The views of a scene show one set of named points, each view turned or mirrored, and shifted as a whole, with a little noise and some points left out.
(in the rows, 128 means zero)

Scene 1
View 1
kes: [147 117 110 121 143 139 124 115 190 112 118 150 127 170 122 125  93 153
 103 135 119 113 123]
Sulel: [160 112  90 105 158 130 128 114 220  93 123 172 146 185 133 114 101 152
  75 137 120 103 122]
tamek: [ 95 165 175 181  93 137  93 119  96 159 111 117  63 127 125 120 129 144
 168 109 131 152 118]
sig: [123 140 143 149 121 138 109 119 140 133 114 135  96 150 124 123 110 150
 133 122 123 131 122]
zibev: [138 128 126 140 120 132 134 120 178  99 107 149 134 154 128 127  90 145
 102 127 131 120 131]
durol: [111 160 164 171  99 131 109 122 127 131 109 135  92 135 132 120 120 141
 140 111 139 144 127]
zula: [128 111 117 126 149 166  96 109 132 167 129 117  82 167  98 130  98 168
 157 148  87 117 110]
gol: [146 154 141 158  92  95 160 130 220  36  89 182 172 141 167 116 100 120
  51 102 178 129 148]
Pufe: [129 131 140 147 112 147 129 122 145 125 103 126 116 144 114 135  83 149
 130 132 119 124 130]
tedum: [151 131 109 127 143 114 126 115 221  84 119 183 138 173 151 104 125 143
  71 118 142 119 126]
viz: [132 131 127 135 133 139 110 115 162 131 118 143 105 158 123 118 111 151
 124 127 119 124 120]
Pepab: [136 156 137 151 112 105 131 123 197  77 107 177 135 151 158 106 126 132
  78 104 159 131 135]
Rup: [123 144 150 157 106 130 126 124 150 115 104 138 109 141 129 124 104 143
 123 120 136 133 127]
lole: [127 149 157 164  92 122 138 126 157  95  94 141 130 133 134 130  93 135
 110 118 147 134 138]
View 2
gol: [ 79  98 142 135 152 101  82 158  60 128 167 141 149 145 130 159 143  84
 178 145  36 179 104]
Pepab: [ 75 114 121 128 156 118  99 149  85 117 151 131 119 135 148 150 147  99
 151 147  83 164 120]
zibev: [106 119 133 118 165 143 129 135  97 136 146 136 138 128 125 149 130 121
 141 140 119 161 147]
kes: [115 134 120 108 179 150 143 128 107 137 149 145 122 137 122 138 138 117
 139 140 139 169 165]
zula: [120 144 115 103 175 183 168 112 138 130 115 122 115 107 135 141 120 164
  97 137 206 138 185]
Pufe: [109 109 145 126 152 158 131 129 111 132 118 117 155 105 129 162 108 151
 122 140 139 137 139]
durol: [ 71 118 121 128 141 150 115 133 119 100  97  96 119  88 175 159 120 155
 100 151 144 116 125]
sig: [ 93 124 122 120 157 156 133 129 117 119 118 113 125 104 150 152 122 147
 111 144 153 136 148]
Rup: [ 94 115 137 128 153 148 121 135 107 123 122 116 139 106 143 157 119 142
 123 143 131 140 133]
tamek: [ 69 118 127 133 136 164 120 127 134  95  76  82 127  68 181 165 106 179
  79 149 170  97 124]
viz: [101 132 116 111 167 154 140 126 117 125 129 126 118 117 143 143 132 137
 118 142 155 148 157]
tedum: [ 89 132 105 114 176 123 119 146  89 123 169 149 101 151 137 132 162  86
 158 147 101 182 151]
lole: [ 92 103 146 131 146 137 110 141  95 126 126 119 153 111 137 163 116 134
 133 142 106 144 119]
View 3
tamek: [141 109 126 125  88 114 105 137 132 150  78 214 168 134 131  98  81  99
 103 145 124 110 105]
tedum: [121  91 148 157 171 164 152 112 132 133 166  97 160  91 158 125 171 167
  95 123 114 161 179]
viz: [126 113 141 146 143 132 129 119 143 152 141 156 153 124 140 112 142 149
 129 135 124 146 126]
sig: [132 109 131 140 127 133 122 128 139 148 127 170 162 124 139 108 124 130
 124 141 124 137 120]
Sulel: [115 109 147 160 185 157 152 109 144 144 191 100 151 105 153 127 190 181
 132 125 116 172 157]
kes: [122 114 138 153 165 147 141 116 145 147 172 133 156 114 145 119 165 160
 140 133 119 159 131]
zibev: [128  99 117 150 150 161 135 126 141 139 168 132 172 100 148 117 151 136
 130 137 115 155 130]
Rup: [137  95 116 144 128 152 124 132 136 139 136 159 177 106 141 111 124 117
 117 143 114 138 124]
Pufe: [134 101 107 143 129 152 120 136 142 141 150 168 179 109 141 113 127 114
 142 145 114 139 102]
gol: [131  54  99 161 154 216 150 135 128 109 179  84 203  42 168 125 154 121
  74 130  91 157 180]
zula: [123 142 148 139 141  99 117 115 150 169 137 191 138 162 127 111 138 153
 168 141 137 143  91]
lole: [139  84 101 146 128 172 126 138 135 132 147 147 191  87 148 112 125 104
 107 138 108 141 126]
durol: [140  97 121 134 108 136 118 134 133 143 106 180 172 113 138 105 103 108
 101 142 117 125 123]
View 4
zibev: [122 109 150 160 110 127  88 153 116 118 128 135 157 132 158 130 119 127
 121  97 149 134 165]
lole: [131 105 136 162 116 136  91 122 113  99 123 153 155 147 142 129 116 129
 102 138 138 129 162]
gol: [130 130 168 218  97 132  49 132 125  79 132 173 156 162 173  87 129 131
 154 136  87 146 198]
Pufe: [130  96 127 136 117 138 104 137 108 113 126 135 152 134 137 148 111 129
  86 124 169 118 146]
sig: [112  99 135 125 127 129 131 125 109 129 107 129 152 128 130 159 114 131
 105 107 162 126 151]
Rup: [122 100 136 141 120 133 112 123 111 116 115 141 151 138 135 144 116 131
 103 123 150 129 157]
kes: [112 109 156 141 110 121 107 160 115 136 119 118 160 119 154 147 120 126
 135  68 162 137 161]
durol: [112  94 128 126 133 134 139  95 108 114  97 143 150 142 117 158 115 133
  97 141 148 125 153]
Pepab: [113 121 165 182 114 125  91 121 121 102 114 156 154 147 154 118 126 132
 154 115 106 147 188]
tamek: [107  83 111  97 147 137 170  72 102 123  86 139 149 140  96 182 111 136
  75 149 164 120 139]
Sulel: [109 126 177 170 100 116  80 186 122 136 129 117 161 117 179 129 127 121
 170  44 145 146 182]
tedum: [107 127 174 171 109 117  97 154 120 127 113 131 158 130 168 128 126 126
 170  70 128 148 185]
zula: [107  90 132  94 126 124 145 153 103 158 111  97 159 102 132 185 112 128
  99  64 204 120 133]
viz: [109 103 147 131 122 124 124 140 112 137 109 121 155 122 142 158 120 129
 124  87 164 133 158]
View 5
Sulel: [118 158 137  99 141  90 127 118 117 155 128 139 206 141 142 121 171 119
 151 123 133 159 113]
tedum: [110 189 127 101 149 111 138 132 109 143 143 114 195 132 152 136 155 121
 141 119 113 139 115]
durol: [141 116 119 159 121 159 161 120 157 153 107 133 116 103 139 166 112 121
 142 134 100 103 177]
kes: [125 139 135 117 128 106 135 111 134 160 117 143 184 127 148 126 164 110
 151 132 135 143 134]
sig: [137 116 126 146 121 144 153 113 155 159 105 143 136 109 144 152 132 113
 149 134 115 115 166]
tamek: [160  77 117 170 115 165 165 121 174 154  90 146  86  98 116 169  91 131
 147 135  93 100 196]
zula: [158  58 142 134 119 102 130 103 164 168  87 178 146 128 108 123 142 125
 162 135 136 153 162]
Rup: [133 135 126 148 120 147 155 112 151 157 109 136 141 106 155 154 135 107
 146 137 118 112 163]
zibev: [120 154 132 130 124 130 144 107 137 159 119 133 175 117 167 141 158 101
 147 136 128 125 143]
viz: [138 117 130 129 127 121 141 114 144 154 109 148 155 120 131 139 138 123
 150 128 121 134 149]
Pufe: [132 124 129 153 109 146 152 103 160 166 101 146 144 106 164 149 145  97
 150 143 131 113 169]
gol: [ 84 245 117 127 137 158 162 124 109 142 154  86 191 106 209 162 161  89
 129 131 109  96 126]
Pepab: [108 196 116 124 139 144 157 131 119 141 138 103 167 113 166 161 139 114
 133 124 100 111 135]
lole: [120 160 122 150 117 160 160 113 148 156 114 125 148 102 178 160 140  94
 141 139 119 100 164]
View 6
sig: [121 110 115 131 130 106 133 116 149 138 166 153 160 133 141  96 144 153
 137 138 133 118 109]
zula: [ 88 109 131 143 196 136 133 134 162 137 168 149 146 141 134  93 160 148
 186 138 126 122  97]
viz: [128 112 116 131 136 119 132 121 146 132 166 143 152 139 128 101 155 142
 152 133 153 114 117]
kes: [137 105 119 136 126 134 135 118 143 132 161 135 143 134 116 118 175 136
 162 125 189 102 135]
lole: [140 101 115 137  72  95 145 104 149 147 150 164 170 119 146 116 139 166
 106 132 165 105 131]
tamek: [ 99 117 112 127 139  78 135 118 153 148 170 174 180 135 168  70 106 173
 110 149  70 141  79]
Pufe: [112 101 127 145 112 108 145 112 161 149 151 172 166 119 149 111 143 168
 128 133 150 111 116]
gol: [196 100 101 126   4  90 140  92 126 134 149 142 162 118 120 137 152 146
  87 120 231  84 172]
Rup: [131 107 114 132  93  92 139 107 150 143 154 164 170 126 150 100 132 162
 112 136 140 114 116]
Pepab: [191 114  93 115  53  98 131 105 120 121 164 123 155 138 117 109 155 131
 110 127 197  99 149]
durol: [125 111 110 126 109  87 138 111 147 144 166 164 171 130 155  86 121 165
 109 144 113 125 102]
Sulel: [164 108 115 132 112 144 129 120 131 118 159 116 131 139  97 126 192 119
 172 117 224  90 154]

In a view up to two points have been moved. Name them for each view, in the order of its rows, or write none.
view 1 | Pufe
view 2 | durol
view 3 | none
view 4 | kes, tedum
view 5 | Sulel, sig
view 6 | Rup, Pepab
